A landscape with many valleys, sampled at points; each row gives a point and its height.
From any point a ball rolls to the lowest of the 6 points nearest to it. It stops when none of these is lower. Distance is the straight distance between rows; heights are no part of it.
j794 h=44.0: [162 116 103 123 164 147 111  98 126 136 121 110 157 144 116  90 117  99
 141 120 131 105 117 135 113 121]
j197 h=29.2: [118  81  96 109  53 116 129  76 170 141 128  79 149 107 134  79 107 112
  96 148 150  97  80 120 150 135]
j238 h=4.1: [ 70 132 103 161  77 121 158  49 143 150 131  94  95  52 137  68 169 125
 127 123 152 167  99 142 114 145]
j186 h=20.8: [136 126 158 102 105 116 121 119 116 133 122 130 146 143 147 117 122 156
 122 123 142 129 134 109 154 147]
j552 h=24.5: [182 112 115 130 127 156 154  80 133 130 128 147 122  90 160  22 203 105
 113 110 174 142 126 159 101 122]
j171 h=33.2: [189  88  87 174 136 141 151 138 173 103 133 168 121  74 138  83 204 111
  62 125 161 161 104 202  32 106]
j297 h=19.2: [ 54 133 137 106  62 111 122  64 126 140 130 102 106 117 121 110  98 141
 135 137 140 154 105  96 168 160]
j340 h=48.1: [120  94  87 161 131 139 139  74 169 144 122 110  94  62 133  59 188 106
 132 118 161 174  83 176  69 130]
j129 h=14.6: [147 137 139 155  98 124 147 111  95 120 132 140 127  98 149  81 181 160
  96 122 165 167 133 146 125 140]
j35 h=15.8: [194 127 144 123 121 145 136 108  99 119 140 165 153 124 157  57 170 130
 102 118 159 126 161 133 132 122]
j745 h=14.4: [186 164 165  74 160 149 135 156 135 144 166 147 121 160 110 128 148  95
 152 113  54  87 228 102 112  93]
j151 h=29.9: [160  99  95 184  81 113 165 150 141 115 135 131 135  80 142 112 178 148
  54 144 163 140  98 175  86 129]
j557 h=8.8: [ 56 118 105 153  64 101 133  99 131 130 120 111 122 102 123 121 129 143
 104 138 156 142  82 122 139 157]
j531 h=32.8: [127  89  82 172  69 122 155 109 168 135 127 101 127  82 127  98 168 129
  68 134 158 118  79 156  99 136]
j579 h=12.0: [137 103 111 158 161 147 135  83 157 129 118 144  92  76 144  51 209 109
 136 107 165 196 109 177  62 120]
j397 h=43.0: [100 109  99 151 138 115 104 135 137 115 106 119 147 148 117 154 100 131
 116 135 148 101  79 132 138 135]
j716 h=21.9: [189 147 191  65 122 139 151 126 135 153 164 129 105 157 113 108 151 117
 152 105  77 106 204  89 150 110]
j96 h=44.4: [170 106  96 133 141 145 122  83 143 136 119 117 151 117 129  62 152  97
 120 118 155 111 103 148 105 124]
j153 h=23.2: [106 126 128 117 112 131 117  72 116 150 128  91 121 125 117  92 122 127
 152 120 138 137 118 111 143 141]
j298 h=46.7: [175 145 114 163 198 162 112 127 113  88 125 187 173 135 126 109 145 109
 106 122 150 123 143 161  82 105]
j839 h=38.3: [135 177 156 168 210 153 111 163  84  96 125 168 114 161 104 178 140 123
 149 120 108 122 166 119 132 112]
j281 h=10.9: [137 155 192  83 164 131 133 200 127 102 123 178 126 168 162 205  97 165
 142 133 116 130 168 101 179 121]
j729 h=26.8: [ 53 116 106 123 109 123  98  79 107 145 129  90 113 129  94 139  70 111
 170 141 120 135 102 114 153 145]
j714 h=34.6: [ 84 101  70 221  75 101 163 155 148 129 124 130  89  70 112 168 158 135
  78 138 151 137  62 164  87 140]
j787 h=26.9: [154 115 128  99 140 125 110 123 130 137 118 116 170 154 139 110  97 119
 129 128 126  96 124 111 140 129]
j131 h=18.3: [111 106 137 107  92 101 125 136 145 122 110 125 160 142 150 146  92 158
 103 140 150 115  95 109 162 149]
j891 h=37.8: [126 111 101 202 135 131 143 123 132 123 118 147 114  79 133  95 191 134
 115 119 162 183 103 177  66 134]
j900 h=25.7: [137  92 107 116  84 120 127  81 146 141 125  91 150 115 139  71 132 114
 108 132 154 106  91 121 138 138]
j658 h=16.3: [ 97 153 154 147 131 118 114 156  80  99 117 152 105 148 137 180 134 166
 129 126 144 151 124 111 168 144]
j206 h=3.4: [ 98 100 118  94 113 105 105 121 146 140 113 106 154 149 129 150  61 127
 139 145 132 105  95 114 157 139]
j94 h=30.9: [119 133 133  65 161 120 115 176 149 149 128 101 149 158 144 168  54 116
 172 140  77 107 154 101 143 122]
j477 h=17.5: [111 138 127 158  96 132 168  66 128 141 134 112  87  49 160  52 207 140
 129 112 159 187 120 153 108 140]
j797 h=21.3: [121 150 172 103 146 128 115 146 114 142 128 123 115 168 119 171 105 140
 168 113  99 121 157  96 159 128]
j650 h=46.8: [116 124 105  96 157 140 101 107 110 153 136  71 131 142 106 138  69  97
 181 133  86 111 131 122 126 126]
j681 h=24.8: [141 129 135  78 139 141 117 103 116 162 140  88 131 147 120 112  99 113
 174 119  97 114 145 105 141 124]
j112 h=27.6: [ 75 109  85 190  74 110 167  87 159 149 128 105  99  46 126  99 175 126
 102 131 149 164  82 158  86 144]
j69 h=33.8: [156  99  86 200  97 116 180 155 151 125 133 143 115  57 136 121 191 139
  63 138 149 155  98 194  59 125]
j648 h=54.7: [ 97 136 103  72 166 128 106 165 122 148 142  76 122 148 122 180  46  96
 196 147  53 111 153 114 126 118]
j738 h=20.7: [ 84  97 114 124  49  89 133 132 156 116 115 130 140 121 145 147 104 164
  78 148 162 120  73 115 158 151]
j159 h=11.3: [112 101  91 160  99 120 124  98 144 132 114 103 137 109 116 100 140 126
 102 132 156 124  78 144 116 138]
j400 h=14.2: [ 56 135 111 170  48  92 172  82 127 136 136 113 103  64 137  99 155 148
  95 136 150 170  97 129 123 159]
j930 h=10.5: [140 160 206 119 129 128 128 159  95 103 137 160  96 170 115 183 141 166
 140 118 114 150 165 103 179 131]
j426 h=17.9: [144 143 148  61 154 130 124 164 139 154 140 104 133 158 130 143  89 114
 168 126  66 108 185  99 129 112]
j842 h=9.6: [175 143 173  77 154 137 126 152 122 133 138 154 159 158 146 126 117 128
 130 121  99 101 186  99 145 114]
j768 h=11.2: [ 94 127 115 159 106 138 126  61 120 147 119  96  99  91 125  72 163 127
 148 111 155 164 111 139 118 141]
j971 h=20.0: [118 122 144  99  98 125 124  81 123 148 128  98 138 131 136  96 119 135
 136 120 135 127 120 106 154 142]
j388 h=21.6: [176 132 109 179 108 119 157 157  95 105 143 177 132  64 147  96 187 150
  75 155 162 189 130 195  78 110]
j941 h=17.6: [139 122 163  87 128 113 122 164 142 120 111 149 164 159 168 156  80 155
 128 132 134 123 131 104 168 137]
j735 h=22.6: [130 134 151  96 142 124 116 140 122 142 120 125 153 159 141 141  95 134
 142 128 118 115 140 107 153 134]
j748 h=13.2: [143 161 164 162 100 135 140 120  69 109 142 148  93 116 127 108 187 170
 119 114 145 191 156 139 136 138]
j411 h=18.0: [ 84 126 110 170 109  95 124 157  97  97 111 147 123 121 138 165 138 163
 105 138 164 143  85 132 146 150]
j43 h=14.5: [169 159 151 152 152 145 116 144  72  87 132 187 144 132 133 125 163 153
 100 132 152 153 162 152 130 113]
j446 h=39.5: [153 148 142 153 177 159 109 110  98 125 121 147 128 141 108 106 152 123
 146 104 132 141 150 138 107 119]
j312 h=16.2: [167 131 163  79 105 141 143  87 114 152 146 110 132 137 156  64 144 127
 136 106 131 119 155  99 158 132]
j252 h=16.6: [117 104 138  70  74 117 125  76 146 151 132  94 144 128 146  94  84 123
 135 136 136 123 109  98 169 148]
j555 h=35.4: [184 127 119 104 168 168 124  82 116 150 136 122 129 133 124  57 145  90
 158  97 130 112 148 135 107 112]
j618 h=8.2: [150 148 122 134 202 146 108 140 113 121 118 141 164 158 122 128 111 109
 135 119 118 101 145 127 113 114]
j830 h=34.9: [113  78  69 125  90 137 107  65 151 138 128  65 135 113  96  97  93  94
 124 148 138 102  73 148 130 134]
j314 h=15.4: [ 83  99 116 103  74 102 114 105 147 131 114 111 146 131 135 136  84 137
 112 146 149 118  86 113 159 145]
j63 h=15.1: [156 166 188  85 188 143 137 203 130 103 136 189 158 159 160 181 106 132
 121 146  87 100 213 104 151 100]
j267 h=10.7: [117  96 135  57  90 113 114 114 163 151 122 102 161 140 152 129  53 126
 145 139 122 110 111  98 164 138]
j270 h=24.1: [102 120 146  80 134 107 129 177 172 109 103 160 145 156 176 206  55 165
 145 138 149 121 107 100 187 135]
j514 h=25.3: [143 112 103 174  92 118 166 112 134 129 130 129 130  74 150  80 193 147
  84 128 165 157 105 165  91 136]
j637 h=43.9: [123  97  85 197 111 123 143 115 160 134 114 119 114  77 122 103 177 126
  95 129 158 155  82 172  73 134]
j437 h=12.3: [114 137 131  90 204 121 123 199 156 116 106 144 165 162 164 194  67 124
 143 153 110  90 132 100 152 121]
j81 h=37.6: [122 138 117 197 163 142 110 125  99 113 104 151 117 122 116 120 167 131
 138 108 152 163 115 156  94 130]
j375 h=27.1: [163 134 143 133 145 165 137  69 115 138 132 136 103 103 131  46 196 120
 149  96 159 157 144 149 109 122]
j451 h=17.2: [139 154 155  56 135 129 128 178 152 154 153  88 100 159 111 161 101 110
 187 129  41 114 195 101 128 108]
j733 h=24.3: [143 133 118 171 146 136 124 120 101 116 117 153 133 119 128 102 170 144
 111 115 161 158 125 156 105 128]
j168 h=8.3: [157 147 199  57 104 105 151 171 183 153 165 113  83 162 101 171 127 121
 173 117  43 124 194  95 149 113]
j528 h=19.5: [168 150 150 100 171 147 123 133 111 143 135 139 153 160 130 114 129 113
 141 111 106 106 178 110 124 116]
j690 h=37.5: [ 55 136 127 108 145 112  96 139 117 131 117 122 102 158 119 202  62 120
 187 132 111 123 108  93 173 138]
j33 h=33.3: [161 145 158 127 156 168 135  68 109 145 135 127  85 122 105  71 181 116
 169  92 132 149 156 133 122 114]
j434 h=43.8: [122  90  89 201 126 120 161 131 168 133 123 139  89  50 130 113 196 123
 100 123 146 190  84 191  38 128]
j789 h=37.0: [ 74 102  92  98 120 131  94  84 107 145 138  80 117 127  96 152  45  96
 183 152  93 125 110 125 146 136]
j634 h=9.5: [154 162 161 121 181 154 123 133 110 144 143 132 111 162  89 137 143 112
 168 106  80 113 187 114 120 110]
j882 h=34.1: [183  92  93 130 136 157 140  75 156 134 123 127 128  96 145  28 184  85
 126 105 171 127 100 161  90 115]
j262 h=41.0: [136 111  87 211 128 119 147 157 129 105 121 155 118  88 127 127 180 142
  86 132 159 162  92 185  68 128]
j412 h=4.8: [187 159 192  74 147 141 140 170 141 135 158 160 131 161 122 151 143 118
 137 116  65  96 227 101 138  98]
j148 h=19.3: [121 150 135 169  93 123 181  92 108 131 148 130  89  45 162  67 212 156
 115 121 154 210 130 157 103 142]
j988 h=16.5: [ 70 129 135 130  98 105 112 125 115 118 111 129 125 140 133 156 104 155
 129 129 149 138  98 108 163 156]
j4 h=42.9: [146  91  78 169 111 138 125 112 169 125 113 105 136 113 111  97 156 114
  87 127 163 110  78 158  87 120]
j115 h=37.7: [108 121 108 136 131 144 112  64 112 147 124  85 111 114 102  91 124 108
 166 122 137 138 110 132 120 133]
j435 h=40.5: [ 98 105 107 125 143 106 106 161 155 105 100 128 154 156 135 184  76 131
 114 152 146  86  75 120 159 132]
j725 h=9.9: [ 69 110  78 170 131 114  97 129 132 116 103 118 120 135 100 170 100 116
 127 141 149 104  61 135 135 135]
j300 h=26.0: [ 95 105  83 207  63  96 184 144 148 136 140 123 101  54 125 152 167 145
  72 144 145 148  77 162  86 145]
j493 h=23.0: [ 59 142 153  48  92 119 124 142 163 146 145 115  71 150 121 209  30 121
 212 129  76 149 143  87 168 135]
j904 h=34.5: [175 140 128  78 172 150 122 126 120 156 151 108 139 151 121  92 110  88
 164 118  82  99 176 110 112 111]
j885 h=65.9: [ 78 139 107 127 187 126  97 155 108 127 113 109 115 158 114 195  66 106
 185 138 101 106 110 102 148 131]
j824 h=18.6: [ 98 120  99 189  68  94 184 116 133 140 139 119 109  47 144 110 177 153
  88 138 148 170  95 159  96 148]
j790 h=34.8: [109 134 130 118 166 121 108 152 122 122 107 129 149 164 133 171  86 134
 140 132 126 109 116 109 150 136]
j239 h=29.7: [101 102  84 175  89 104 129 158 150 107 108 127 130 121 120 166 135 144
  71 145 160 107  65 143 125 138]
j6 h=38.8: [117  88  72 158 107 135 114  94 153 130 115  89 132 118  95 114 121 109
 111 139 151 106  68 152 104 124]
j543 h=51.8: [120 124 100 185 160 140 107 117 118 118 105 132 128 121 108 115 146 121
 136 116 151 147 102 150  95 133]
j931 h=19.0: [195 134 133 146  93 135 151 129  80 102 146 175 148  85 163  69 192 151
  77 144 171 166 151 168 107 117]
j122 h=39.8: [141 163 140 102 219 142 121 190 128 111 122 154 166 165 148 165  94 106
 133 143  86  89 176 108 124 107]
j303 h=23.4: [ 37 126 135  94 104 104 101 127 131 128 122 136  99 149 127 197  51 132
 172 133 129 141 100  87 183 146]
j102 h=46.4: [169 145 141 120 177 172 122  87 117 151 143 123 100 137  98  80 159  96
 177  91 117 135 165 134 110 109]
j172 h=25.6: [ 89 136 144  79 118 131 109 110 115 161 145  82  94 148  99 164  70 113
 196 128  74 130 145  98 154 133]
j653 h=27.9: [141 119 127 130 152 119 109 158 130 106 107 143 171 157 145 147 103 137
  98 142 139  97 111 129 148 126]
j703 h=14.7: [ 96 148 176  87 150 118 124 179 135 113 118 158 112 166 153 216  80 159
 165 125 119 135 140  92 188 139]
j953 h=16.8: [141 125 134 146  99 104 135 149  94 101 122 148 153 127 153 122 147 169
  81 135 159 143 116 138 142 139]
j559 h=17.3: [149 169 165 160 175 149 111 158  68  87 125 180 123 149 116 161 155 145
 125 125 133 145 166 139 140 113]
j838 h=31.2: [131 160 154 122 195 140 116 165 111 117 117 149 143 168 131 170 106 128
 144 127 108 105 156 110 146 119]
j784 h=27.0: [187 112 104 173 128 134 130 143 121  93 122 176 170 114 139 100 169 130
  66 137 167 126 121 172  93 113]
j564 h=41.5: [161 124 100 195 165 144 122 138 122  87 116 187 132 101 126 108 179 129
  93 122 161 170 117 191  58 114]
j894 h=11.8: [147 155 162 136 167 135 117 162  81  94 124 176 142 157 135 161 134 154
 111 134 135 132 160 130 151 122]
j276 h=20.3: [ 90 145 175  85 109 124 120 122 129 148 140 104  80 160  98 177  86 133
 185 117  80 139 150  85 164 139]
j859 h=24.0: [138  99 123 133 104 106 120 161 144 106 105 138 171 142 151 141 118 152
  77 145 157 104  95 126 150 135]
j201 h=47.7: [172 126 104 166 183 144 116 146 135  79 114 164 181 145 123 127 130 108
  79 136 151  97 115 157  96 109]
j248 h=28.9: [133  92  98 123 127 120 103 136 159 121 107 102 169 151 123 142  81 118
 103 148 137  78  83 130 138 126]
j502 h=6.9: [171 155 203  65 127 124 149 181 162 143 155 143 112 169 120 167 133 134
 153 114  61 113 211  94 149 107]
j672 h=13.5: [189 148 179 101 122 150 134 110  97 123 145 155 134 142 142  85 161 141
 121 105 130 128 185 112 152 120]
j424 h=29.0: [170 165 140  69 179 148 126 172 136 144 156 130 145 157 131 128 114  88
 153 122  59  87 214 102 102  97]
j607 h=22.2: [154 123 135 115 130 137 123  94 116 143 129 116 153 138 136  79 137 126
 130 116 144 116 132 122 135 133]
j702 h=32.0: [ 94 104  92 177  23  81 196 162 148 129 151 120 107  65 132 164 145 161
  39 156 142 132  79 149 114 145]
j272 h=21.4: [153 165 165  96 196 143 126 183 123 117 131 169 163 160 142 158 107 119
 131 135  87  92 198 107 134 105]
j360 h=45.7: [ 84 127 113  72 173 116 111 187 164 135 111 115 143 157 154 207  31 115
 175 155  97 102 118 103 154 129]
j977 h=4.7: [150 131 115  76 174 134 114 140 125 151 136  93 156 152 130 119  81  93
 167 131  77  95 153 109 116 117]
j37 h=9.2: [183 164 195  84 160 149 132 181 113 100 149 204 158 156 148 167 127 135
 118 139  87 104 221 110 145  97]
j585 h=52.9: [111 127 109 115 170 126  98 132 120 138 114 105 150 153 114 152  74 112
 163 139 111 100 112 117 131 131]
j144 h=13.0: [100 133 155 100 124 108 117 155 122 115 112 145 140 160 152 174  88 166
 131 133 144 131 116  99 176 148]
j700 h=45.3: [178 114 110 122 178 170 124  78 134 128 126 154 119 113 134  37 181  86
 146  94 160 149 131 165  80 109]
j822 h=41.4: [ 76 110  91 152 123 119  99 103 121 131 112 100 129 132 102 147  91 113
 149 138 139 118  81 132 133 136]
j13 h=40.3: [183 155 142 112 193 164 117 121 113 139 144 153 141 149 111 100 142  99
 149 102 108 104 182 128 104 104]
j290 h=23.1: [144 151 192  85 116 128 141 116 133 153 152 102  83 159  90 151 136 129
 176 104  72 127 175  94 159 126]
j869 h=21.7: [ 94 143 173  40  92 124 134 139 173 159 148 103  90 151 123 185  53 132
 198 119  74 142 161  87 159 132]
j495 h=29.4: [ 53 124 130  91 155 107 112 176 150 106 113 158 106 155 157 230  53 141
 184 131 135 121  97  85 194 135]
j473 h=12.4: [138 116 107 164 130 143 132  86 130 136 116 125 117  90 128  71 183 124
 129 110 161 165 110 161  87 136]
j639 h=51.0: [129 151 129  94 166 148 109 136 112 156 152  77  93 154  83 153 104  94
 200 120  47 119 174 115 113 110]
j581 h=28.6: [111  86  84 150  80 123 123  97 159 136 118  86 137 112 106 102 126 117
  93 139 155 101  72 145 119 133]
j92 h=38.4: [147 142 147  81 174 126 117 177 146 139 119 135 168 165 155 153  77 119
 147 136  91  94 163 101 143 119]
j149 h=52.3: [145 137 109 106 197 133 110 149 132 131 118 111 167 159 129 136  76  94
 138 137  98  84 135 120 118 114]
j578 h=27.8: [113 148 159 111 134 139 118 104 109 157 141  93  85 151  84 143 114 121
 192 108  84 131 155 100 146 126]
j260 h=28.0: [183 150 160  92 157 157 130 110 110 157 153 128 115 150 107  90 154 106
 162  98  98 113 189 113 127 112]
j351 h=59.0: [ 82 122  84 196 159 117 100 152 114 100 100 131 123 137 112 177 121 121
 127 127 149 114  69 136 128 135]
j273 h=15.0: [102 139 132 169  94 109 133 128  93 117 122 132 114 110 137 125 156 167
 112 128 157 170 110 136 134 152]
j829 h=26.1: [ 48 107  82 187  71  86 139 141 128 116 120 137 106  98 120 167 137 144
  89 140 160 132  63 133 128 152]
j71 h=23.3: [ 57 103  76 173  68 109 126  85 149 139 120  97 115  89 103 117 132 120
 110 142 155 133  71 144 118 143]
j432 h=17.7: [ 89 120 148  72 112 109 120 142 156 138 112 131 140 155 150 179  54 150
 158 132 131 126 113  97 172 145]
j709 h=21.0: [111 137 154  57 121 124 120 132 141 163 141  93 116 157 122 154  70 125
 184 125  78 123 158  96 149 131]
j909 h=16.1: [ 90 152 141 148  80 130 153  61 113 137 136 101  90  84 139  71 178 150
 135 109 149 172 124 121 140 150]
j887 h=42.1: [119  95  79 156 112 139 131  64 153 142 118  87 110  83 117  69 161 104
 129 123 157 141  85 160  96 130]
j295 h=29.1: [128 124 111 166 121 128 124 101 116 133 117 119 136 118 128  94 158 137
 113 119 159 143 109 142 109 140]
j793 h=12.5: [128 156 173 144 125 136 122 113  86 123 133 134 102 144 116 127 156 160
 136 110 136 155 149 119 151 137]
j165 h=19.4: [136 139 143 145 121 148 142  76 109 136 128 120 102 103 129  65 189 142
 138 102 154 166 133 137 120 134]
j78 h=12.1: [152 158 173  65 169 138 129 196 153 139 133 147 138 166 147 163 103 120
 149 128  65 101 210  96 134 102]
j10 h=13.3: [ 53 107 100 131  38  93 141  77 151 134 129 105 126  96 127 109 112 134
  93 149 155 136  83 118 150 158]
j501 h=28.1: [125  84 106 135  52 111 134 121 171 124 118 100 151 116 136 114 127 141
  65 142 157  97  76 127 137 139]
j503 h=27.4: [ 65 116 105 154 112 102 105 142 115 108 107 133 122 138 124 181 105 140
 124 137 156 118  71 116 155 145]
j135 h=7.5: [ 98  95  74 171 118 121 102 136 158 110 104 104 134 135  94 163 106 117
  97 145 150  83  57 145 118 126]
j766 h=26.7: [155 113 110 197 125 113 177 158 116 119 141 171 102  40 151 111 196 141
 101 148 149 222 113 203  50 118]
j875 h=23.7: [148 176 178 122 205 149 127 185 108  96 140 182 131 167 120 192 130 123
 134 136  87 105 200 117 145 104]
j257 h=49.0: [144 161 138 101 190 146 114 147 117 145 139 111 128 166 107 141 107 102
 172 118  69 105 180 109 113 110]
j67 h=15.9: [ 51 124 106 137  66 115 127  54 126 144 129  89 108  92 115  94 120 125
 131 136 145 149  95 124 146 152]
j576 h=8.9: [196 134 124 131 188 165 121 107 117 107 133 186 168 134 130  80 150  93
 117 110 149 112 154 149  87 100]
j205 h=20.4: [190 133 119 158 147 150 118 140  95  74 131 199 175 118 147 103 161 130
  71 141 160 131 149 171  99  99]
j359 h=37.4: [127 100  75 206  90 115 161 164 154 119 125 126 111  80 114 151 167 142
  61 138 149 129  76 171  78 127]
j491 h=18.2: [ 90 134 136 112  73 122 136  58 120 141 133  91 115 103 135  73 138 136
 130 120 150 146 111 109 148 152]
j219 h=39.9: [166 112 100 169 146 132 118 142 138 100 111 143 170 136 125 112 142 124
  76 129 158 101  96 156 106 119]
j957 h=11.1: [160 164 191 139 130 143 132 132  78 104 142 158 103 155 112 140 168 161
 130 115 128 156 179 125 157 120]
j461 h=31.5: [122  87  89 170  31 113 162 147 178 133 131  99 115  87 123 138 151 148
  35 142 146 102  81 144 104 128]
j286 h=23.8: [ 93 138 129 168 137 126 111 125  93 125 111 129 112 139 118 144 135 149
 143 116 145 147 111 119 137 144]
j244 h=6.7: [143 167 198 107 179 134 130 195 114  97 135 176 119 170 137 205 121 147
 138 134  96 122 188 108 173 116]
j108 h=14.3: [118 151 141 176 136 123 122 151  74 102 119 158 115 136 132 150 156 160
 123 127 152 159 124 134 143 133]
j414 h=48.7: [ 96 148 134 110 183 130 104 160 116 136 121 113 122 161 118 185  82 115
 176 129  95 107 138 100 146 129]
j720 h=20.6: [ 92 107 104 137  96 111 112 100 134 133 118 100 140 123 117 119 106 131
 123 137 149 119  88 124 142 146]
j606 h=47.9: [135 159 112  66 180 136 111 181 134 145 146  86 129 155 128 145  78  88
 176 143  42 101 186 111 105 101]
j111 h=47.3: [ 95  83  60 173  85 138 135  72 192 141 125  79  90  61 100  91 157  96
 111 136 150 143  68 176  77 121]
j893 h=10.3: [158 164 181  95 170 137 125 165 120 125 139 156 138 166 127 155 121 131
 138 122  91 107 196 104 144 116]
j570 h=18.8: [189 128 144 113 126 155 147  81 107 138 138 145 132 118 155  35 184 116
 121 103 162 126 149 128 134 121]
j338 h=40.0: [188 112 107 138 160 156 123  95 133 121 126 148 154 123 137  54 159  93
 114 109 160 117 123 155  95 115]
j770 h=18.7: [136 156 177  94 141 126 128 160 143 151 153 100  80 164  80 173 132 113
 187 117  42 115 187 100 138 110]
j255 h=19.9: [160 117 135  77 120 130 127  96 123 157 136  98 148 143 143  79 112 113
 145 121 123 108 140 103 148 128]
j265 h=23.6: [ 85  93  75 148  58 117 144  69 166 145 130  84 124  78 115  88 139 115
  97 143 156 123  76 144 120 138]
j516 h=17.1: [ 55 110 117 103  80 108 107  81 129 139 125 100 125 131 112 132  66 123
 144 145 133 132  99 103 164 149]
j322 h=43.5: [ 70 127 110  67 136 125 102 145 123 148 146  83  92 143 111 203  33  99
 208 154  56 129 149 108 146 127]
j798 h=58.7: [115 163 134 157 219 142 107 163 100 107 112 145 130 164 117 178 110 113
 158 125 108 111 135 114 133 123]
j179 h=41.9: [144  90  76 189  85 132 142 156 175 114 116 114 128 106 111 138 155 137
  43 134 159  98  77 163  87 119]
j621 h=35.6: [166 163 145 146 205 158 117 152  98  81 129 200 178 149 131 141 127 115
 105 139 130 104 170 141 108 101]
j934 h=19.1: [133 112 121 129  65 111 146  96 135 132 129 110 147 101 157  74 151 144
  84 133 161 134 102 125 139 146]
j715 h=16.7: [ 34 120  94 157  29  87 164  73 153 141 138 111 103  66 122 108 131 129
  80 151 142 151  84 128 132 157]
j975 h=41.2: [132 140 134  99 201 128 116 180 139 120 113 140 175 164 150 165  77 113
 136 149 101  88 143 106 139 122]
j936 h=16.4: [177 144 153 124 159 140 116 147  87  96 128 183 175 146 144 123 138 142
  95 138 139 118 166 133 135 113]
j366 h=21.1: [148 101 129 136  83 105 130 138 132 111 117 135 169 129 159 111 137 157
  75 140 158 121 102 130 144 141]
j45 h=42.5: [142 113 111 135 181 122 113 164 148 102 101 132 179 165 134 158  89 116
  99 150 130  74  97 124 136 123]
j83 h=9.0: [156 147 182  36 116 129 139 176 173 157 147 114 120 154 144 148  98 127
 169 115  64 117 195  83 145 116]
j90 h=21.2: [ 71 110 110 143  65  79 135 157 135 100 117 140 126 122 145 174 117 170
  85 146 164 131  71 120 158 153]
j719 h=13.6: [ 99 127 128 155  80 101 140 108 112 123 123 120 131 110 141 110 152 163
  94 131 159 148 105 130 135 154]
j544 h=11.0: [200 131 144 101 155 167 134  95 106 140 147 159 138 136 140  57 163  95
 136 101 137 106 174 123 125 112]
j264 h=26.3: [116 114 116  39 123 119 114 139 148 159 139  81 139 141 142 149  39 111
 186 146  76 116 148 106 140 126]
j750 h=24.7: [167 161 196 114 140 134 144 141 130 141 160 128  84 168  64 162 157 118
 169 107  61 116 193 104 147 112]
j292 h=24.2: [185 107  96 179 103 124 170 145 135 108 141 167 128  63 147  86 201 134
  67 141 163 168 116 194  62 113]
j693 h=24.6: [129 100 106  70 123 125 108 106 131 154 137  74 151 135 127 117  60  99
 166 145  98 100 116 118 139 130]
j731 h=24.4: [112 109  94 191  89 110 178 119 145 140 130 123 106  48 140 106 191 141
  89 132 155 174  94 174  75 140]
j625 h=17.8: [112 116 121 146 102 111 120 121 115 121 112 126 150 129 135 121 133 153
 102 133 153 126 100 126 139 147]
j805 h=24.9: [ 81 118 125  54 121 117 113 141 146 153 129 103 128 152 134 181  28 120
 187 144  89 120 130 102 155 136]
j474 h=31.3: [ 55 109  78 194  33  84 188 139 152 144 143 130  91  55 116 172 139 137
  62 147 142 135  68 146 107 148]
j280 h=57.1: [117 137 113 165 191 126 106 153 113 101 100 140 147 155 122 168 113 123
 125 135 137 104 104 129 133 130]
j535 h=29.8: [119 119 105 168 129 116 113 131 122 116 105 132 147 134 122 127 140 141
 106 130 157 122  92 140 120 136]
j215 h=23.5: [148 146 127 184 160 142 113 139  81  95 117 171 129 119 129 122 172 148
 112 122 158 166 133 162 104 123]
j898 h=20.9: [111 104 103 170  56  99 158 133 141 128 127 116 133  88 137 118 155 152
  63 141 158 137  85 148 114 145]
j364 h=18.9: [143 136 168  77 120 132 127 109 122 150 139 104 127 153 132 109 110 135
 157 115 108 121 157  94 154 136]
j355 h=7.3: [200  95  90 183 119 141 157 155 154  90 135 177 137  76 139  92 194 123
  53 134 161 154 114 201  47  98]
j905 h=33.0: [172 162 160  88 154 142 137 144 135 156 167 109  89 160  78 138 148  99
 180 107  40 105 204 109 117 100]
j644 h=13.1: [ 98 152 175 120  91 126 125  85 104 135 140 111  92 139 111 125 131 151
 150 107 126 156 140  94 163 149]
j801 h=56.7: [126 144 120 132 173 139 103 123 108 138 119 113 142 158 109 131 108 117
 159 119 119 117 130 124 123 126]
j730 h=18.5: [148 166 187 148 170 148 122 148  98 123 138 146  90 166  84 179 151 125
 160 109  87 131 177 113 148 115]
j235 h=10.0: [138 157 184  64 146 127 134 189 157 137 130 141 124 166 145 190  88 144
 162 124  81 120 188  91 159 123]
j110 h=12.2: [151 155 164 141 135 137 123 129  82 114 129 153 124 147 125 127 158 161
 127 116 136 150 157 127 149 133]
j194 h=17.4: [162 132 158 116 131 117 121 171 108  93 114 172 172 149 168 149 117 165
  91 150 151 126 137 123 162 129]
j924 h=12.6: [190 156 192 101 139 149 133 134  94 118 151 179 137 155 129 117 155 142
 120 112 111 123 200 113 150 111]
j18 h=13.4: [172 151 168 126 136 152 135 106  94 128 141 150 118 138 119  90 174 144
 133 104 134 146 173 125 137 120]
j91 h=38.1: [157  95  90 113 138 135 109  97 139 141 127  89 160 134 119  95 101  93
 126 134 129  91  96 134 122 125]
j237 h=11.9: [ 92 151 155  72 143 122 119 176 146 144 134 115 101 162 130 201  67 128
 188 126  80 122 152  90 156 126]
j550 h=23.9: [157 129 127 169 144 151 135 106 103 116 127 162 117  93 137  76 197 136
 117 115 166 183 140 170  92 125]

Call two points neighbours if one is among the 6 nearest of the other. Go from one point of each pair to the other, from neighbour to neighbour, staying as low as possible. Name the highest point that can't be avoided.
j412, j634 | j745
j244, j576 | j672
j355, j618 | j388
j579, j977 | j426
j579, j557 | j400
j144, j576 | j703
j618, j144 | j528
j135, j576 | j720
j238, j579 | j473

Write out the way that a ball takes from each point below.
j262 | j151 > j898 > j719 > j557
j564 | j215 > j108 > j110 > j957 > j930 > j244
j794 | j607 > j312 > j672 > j544
j639 | j451 > j168 > j502 > j412
j96 | j607 > j312 > j672 > j544
